Each row is a point on a tangle of strands that fork, close into loops and nearly touch. The rows are in no order.
Two points are linked if the straight distance between their rows is under 115. Some points are linked to none.
Q348: -20  -42  7  -20  23  -10  3  11  23  14  -12  -32  31  -34  -52  -61  -2  0  -13  12  -37
Q175: 4  -49  -24  -20  33  -28  11  14  -58  20  31  -50  50  -64  -3  -23  34  -12  -8  0  -36
Q553: 28  5  60  29  7  2  -58  34  -9  29  -42  -11  63  0  26  -10  -33  3  41  27  -15
Q438: -28  -34  -45  10  40  7  12  -34  2  1  20  22  -12  -39  -15  -40  75  4  -32  -6  23
Q459: 22  12  19  79  -27  28  -15  3  -16  -3  -19  -24  73  -44  47  -9  -28  -29  24  -7  -15
Q827: -48  -35  -13  -12  78  -13  -24  -37  30  46  47  -15  -70  -15  16  -1  69  -27  16  -18  26
Q478: -1  11  -13  -11  21  -14  -35  -13  23  21  -25  64  -55  -14  13  -5  72  29  -12  29  3
Q405: -41  -11  15  6  32  -4  -10  -49  32  27  41  13  -59  -2  39  -22  62  5  -8  -12  37
Q560: 37  -15  9  -22  50  9  1  -16  -8  33  47  -14  -41  -31  -44  -23  27  31  37  -24  41
Q724: -57  -15  -31  -70  22  0  8  -44  21  -22  59  -17  -28  70  -19  21  9  -10  -12  -21  0
Q834: -14  13  -19  33  -59  30  41  38  -19  -44  8  -37  56  42  12  53  -40  -25  -2  28  -9
Q83: 13  1  -14  -12  23  8  41  -10  9  -8  -51  39  -46  -5  -23  -15  -8  40  -30  32  -3
Q218: -24  18  9  2  -51  8  -1  40  43  6  -22  -14  56  50  -2  8  -80  -25  29  14  -20
Q911: 34  29  11  0  35  -33  14  15  -31  64  25  75  -30  -11  0  10  73  42  -13  -2  15
Q703: -5  -31  26  -23  -30  -2  -44  28  49  22  -11  -18  41  36  33  -26  -59  -24  30  35  -28
Q519: 6  14  39  52  -17  37  25  36  17  -7  -62  -32  37  15  -20  35  -44  -65  -12  26  -8
Q766: 4  -55  -9  -21  30  -18  28  -13  25  14  17  -19  -17  -65  -43  -43  29  -10  -9  -13  -45
Q343: 3  -10  -59  -23  -54  2  12  32  -4  -55  -26  -7  16  5  -28  -12  -33  12  -14  24  0
Q440: 59  -40  10  -21  21  -10  7  11  -2  49  80  -6  -22  -42  -74  14  51  26  5  -38  1
Q746: 45  62  17  22  -6  -21  8  39  -39  -27  -31  -12  11  -18  33  10  -41  -16  -34  -5  31
Q18: -9  60  -4  15  -8  22  19  0  30  -33  -52  -2  -8  41  -53  -18  -30  -7  4  -30  24
Q42: 30  -35  -6  -2  2  -27  16  -6  11  37  32  63  -29  -58  -21  -31  55  13  -8  -48  21
Q337: -20  -26  7  -58  54  5  -38  -52  -25  8  9  -6  -65  40  18  33  36  10  10  13  5
Q293: 2  21  46  -2  -35  -16  -14  15  11  -44  -13  -13  14  21  -11  -11  -14  16  -42  -18  0
Q532: 16  -48  42  -10  32  8  -60  23  3  36  0  -26  46  -23  -15  -39  -43  6  48  32  -22
Q334: 19  -35  12  -29  -17  -2  8  10  -8  -29  -14  -6  -42  8  -36  -28  7  23  29  -8  30
Q224: 38  14  51  76  -7  24  20  -12  -13  21  2  -1  43  -61  2  -15  -22  12  14  -34  -21
Q970: 30  7  44  -22  22  -34  22  -5  -44  28  18  23  -31  -3  29  -2  43  32  -13  -18  14
Q700: -30  20  -38  -24  -31  -6  -22  -14  23  -34  -11  62  -46  61  4  -7  18  6  31  -8  10
Q430: 34  24  -9  18  -23  0  39  -14  25  16  -16  -47  -10  -49  28  -26  2  7  -2  -13  24
Q95: 10  18  -11  41  -16  -18  28  25  11  -14  -35  0  -8  -43  -17  -18  -70  28  4  37  -29
Q900: 54  33  -9  -14  11  -5  3  17  -47  -24  0  7  -18  -28  11  -10  -22  33  -6  4  39
Q971: -3  -1  3  58  -14  -8  -48  27  63  1  -56  20  37  23  29  47  -98  -52  -8  39  -10
Q9: -6  -5  20  44  -38  27  7  25  -27  -32  31  -45  55  20  47  16  -38  -9  4  45  -23
Q246: 0  -42  23  21  -9  11  -1  39  22  12  -26  -7  49  -31  -15  -34  -11  5  -24  48  -33
Q790: -8  89  -32  -7  -61  -21  29  1  8  -26  -8  22  64  38  -21  74  -36  -14  21  -60  -10
Q426: -38  -42  -15  -43  59  -52  4  -23  11  27  -2  -25  -75  6  -6  -5  54  -23  29  -23  -5
Q654: 9  -55  52  -53  -18  -8  -9  17  11  2  8  -20  15  6  18  -34  -33  -31  -13  9  -38
Q697: 22  -12  -4  -27  53  -31  -2  -27  -34  97  49  65  -43  -20  12  39  55  37  -8  -12  2
Q770: 30  -25  62  -28  -9  -33  8  21  -35  8  14  -1  1  -14  21  -31  1  1  -2  -10  -14
Q69: -15  -20  18  -39  47  -11  -58  -11  4  66  14  52  -63  -18  38  22  76  1  4  32  -17
Q684: 30  16  49  48  -18  37  56  20  -9  -12  -34  -22  8  -5  9  7  -16  -29  3  13  -19
Q267: 41  -46  46  -9  15  -25  -24  28  -42  27  73  -18  17  -50  -43  -2  5  21  8  -38  8
Q951: -19  -37  -31  -22  53  -55  18  -3  -46  -17  36  -50  -9  -35  -2  -15  56  -27  -2  -17  -49
Q572: 36  8  2  -7  24  -8  -4  12  -35  8  14  -4  28  -65  -3  -26  -48  39  -30  -3  15
Q634: 11  -34  -8  -22  73  -60  -2  -37  -38  65  50  23  -60  -38  -5  54  58  20  11  -33  -35
Q132: -22  93  -55  -32  -27  -9  23  -10  26  -26  16  61  29  61  -16  49  -13  8  17  -40  5
Q382: 5  -27  16  -44  30  4  13  -19  -13  -13  20  -53  -41  9  -38  -20  7  19  31  1  1
Q164: 0  18  -1  62  -8  -8  -4  51  0  5  -47  -14  31  -19  -4  0  -87  -10  27  45  -7
Q354: -60  -4  -43  -72  12  5  10  -46  -14  -5  42  36  -7  89  -18  46  3  12  32  -19  -3
Q962: -34  -38  -44  -52  -4  -33  12  6  -18  -36  17  -47  15  13  -8  -35  34  -32  -20  -7  -30
Q749: -6  45  8  46  -34  36  18  10  7  -30  -48  -33  43  35  -45  45  -60  -67  31  -10  -26
Q916: -49  -30  -66  -32  25  -45  9  -11  4  -23  14  -12  -18  -7  -17  -46  38  -7  -41  1  5
Q636: -29  -17  -13  -58  2  -67  4  -31  -3  -7  -8  -10  -53  42  2  -15  35  -2  21  -13  -34
Q563: 55  -29  25  0  -12  8  10  2  24  20  15  31  10  -72  -28  -44  4  6  -23  -47  6
Q935: 30  34  49  63  12  12  25  -13  -16  -9  16  11  -24  -25  -12  1  3  40  15  -22  11
Q973: -56  -9  35  -6  8  37  -77  -9  -7  51  7  37  -40  -8  54  16  50  -6  20  46  -11
Q741: 16  81  -18  0  -62  -15  1  4  -17  -61  -18  -8  35  45  12  48  -32  -27  -15  -29  -19
Q362: -17  21  -13  40  -31  32  69  -7  -26  -38  -21  -14  12  39  10  20  3  -16  0  6  2
Q406: 19  25  -16  34  -36  19  32  -9  38  -46  -33  -25  -25  -12  -1  28  -49  -17  -48  -11  39
Q213: 9  52  21  5  -43  16  -3  19  31  -26  -32  -36  18  36  -27  -5  -72  -14  35  -16  -7
Q427: 55  -20  43  25  -4  20  -11  54  29  49  19  13  56  -66  -19  -24  -15  0  -25  -12  17
Q957: 16  -10  39  20  -73  -6  -28  31  -21  -46  -31  -5  44  7  18  3  -18  -9  -8  -10  -19
Q531: -5  6  -6  69  -14  22  -33  17  -7  -9  -10  -28  84  2  64  13  -40  -25  1  46  -25
Q142: -32  -4  -10  0  23  33  10  -41  -26  -38  33  -29  -6  29  -18  -6  0  37  -25  -8  49
Q99: -3  -39  1  -25  50  -26  -26  -62  -46  24  12  0  -52  -13  13  45  76  26  11  -11  -21
Q767: -47  55  -65  -23  -23  16  -14  -8  14  -10  -18  82  -6  79  9  35  -1  -9  21  -18  42
Q679: 48  -20  16  64  -25  -4  -39  7  18  55  -10  -6  59  -67  59  13  -32  7  30  10  -17
Q712: 3  2  21  79  9  -13  -59  42  18  9  -55  22  43  10  25  20  -70  -26  39  44  -14
Q747: 29  -49  52  -14  25  3  -61  32  -29  29  29  -41  60  -39  -27  -19  -3  9  7  -5  4
Q336: -81  34  -39  -49  -16  49  -45  0  26  26  15  75  7  82  16  44  17  -16  30  20  8
Q961: 5  -10  1  27  -64  1  43  3  39  -6  -19  -52  -6  -16  32  -2  -45  -3  -10  -7  27
Q556: -55  1  -21  -31  8  61  -64  -22  11  17  20  49  -36  17  70  9  16  -27  -16  48  -1
Q870: -8  47  -37  29  -19  22  39  -9  12  -54  -10  16  -33  43  -9  72  -46  -24  -27  0  41
Q981: -10  -5  -42  18  3  14  35  -47  30  15  -13  -8  -20  -37  7  -45  44  12  -15  -19  41
Q719: 20  42  29  49  9  23  19  -25  -21  -36  -20  12  -45  15  -6  20  -39  19  21  -23  40
Q966: 12  74  4  17  -32  -15  3  43  -11  -39  -36  -12  40  26  21  22  -55  -63  -39  -4  -9
Q994: 64  8  -11  -14  33  15  35  3  -11  21  -8  36  -45  -41  -13  2  -5  43  -11  17  33
Q296: 15  24  13  24  4  13  -6  -11  8  -19  -21  33  -44  3  -6  -6  82  23  2  6  15
Q781: -56  27  -33  -10  29  37  -47  -51  23  11  28  8  -33  27  58  -11  37  -4  -8  16  31
Q662: -48  -40  7  4  -42  -9  -16  12  33  -12  -8  -31  64  20  -8  -12  -17  3  -35  30  -52
Q669: 1  49  -3  6  -22  -6  1  -11  11  -38  -16  -15  -17  23  -2  -22  48  23  -16  0  1
Q231: -22  -16  -23  -34  36  30  -35  -49  -30  -21  1  2  -33  38  -10  13  27  34  -2  3  45
Q958: -22  32  14  12  -1  17  16  -23  -22  -55  13  46  -21  59  -14  7  -35  29  0  -10  0
Q19: 19  -28  -30  -15  19  -32  45  12  -46  52  24  -16  23  -48  -7  -26  74  1  -10  -21  12
Q304: -2  -17  -47  -34  -40  1  5  11  0  -58  -5  26  -49  38  -23  -8  5  19  11  15  23
Q278: 33  -16  -2  -5  -1  2  67  5  -43  42  -24  -7  38  -40  22  -24  44  1  -23  3  -15
Q793: -44  -36  -45  -76  9  -33  10  -7  11  -40  55  -44  -2  35  -26  9  -12  -36  -19  -31  -36
Q871: -31  33  -40  25  0  53  -14  -42  27  -5  -19  10  -34  34  42  16  31  -3  -6  9  59
Q363: 34  -18  39  60  9  22  -36  56  40  19  -38  14  55  -48  -28  -7  -15  1  -12  43  -10
Q455: -29  -1  -14  -30  -29  11  49  -19  26  -15  13  -26  -1  45  -16  -17  -34  2  10  1  -28

A piece is all that can be reached along the links. How many separate loops has the piece of each point below (a circle has one, a figure eight two, a Y none), and how many tips (points with one link)?
Q654 | loops 0, tips 4
Q916 | loops 0, tips 3
Q336 | loops 0, tips 6
Q556 | loops 0, tips 3
Q42 | loops 0, tips 3

A tip is a point with one link. Name the tips that can be reached along the links from each point below, in the order of the rows.
Q9 | Q18, Q142, Q679, Q958
Q348 | Q766, Q42, Q662
Q827 | Q636, Q957, Q871
Q951 | Q354, Q870, Q278
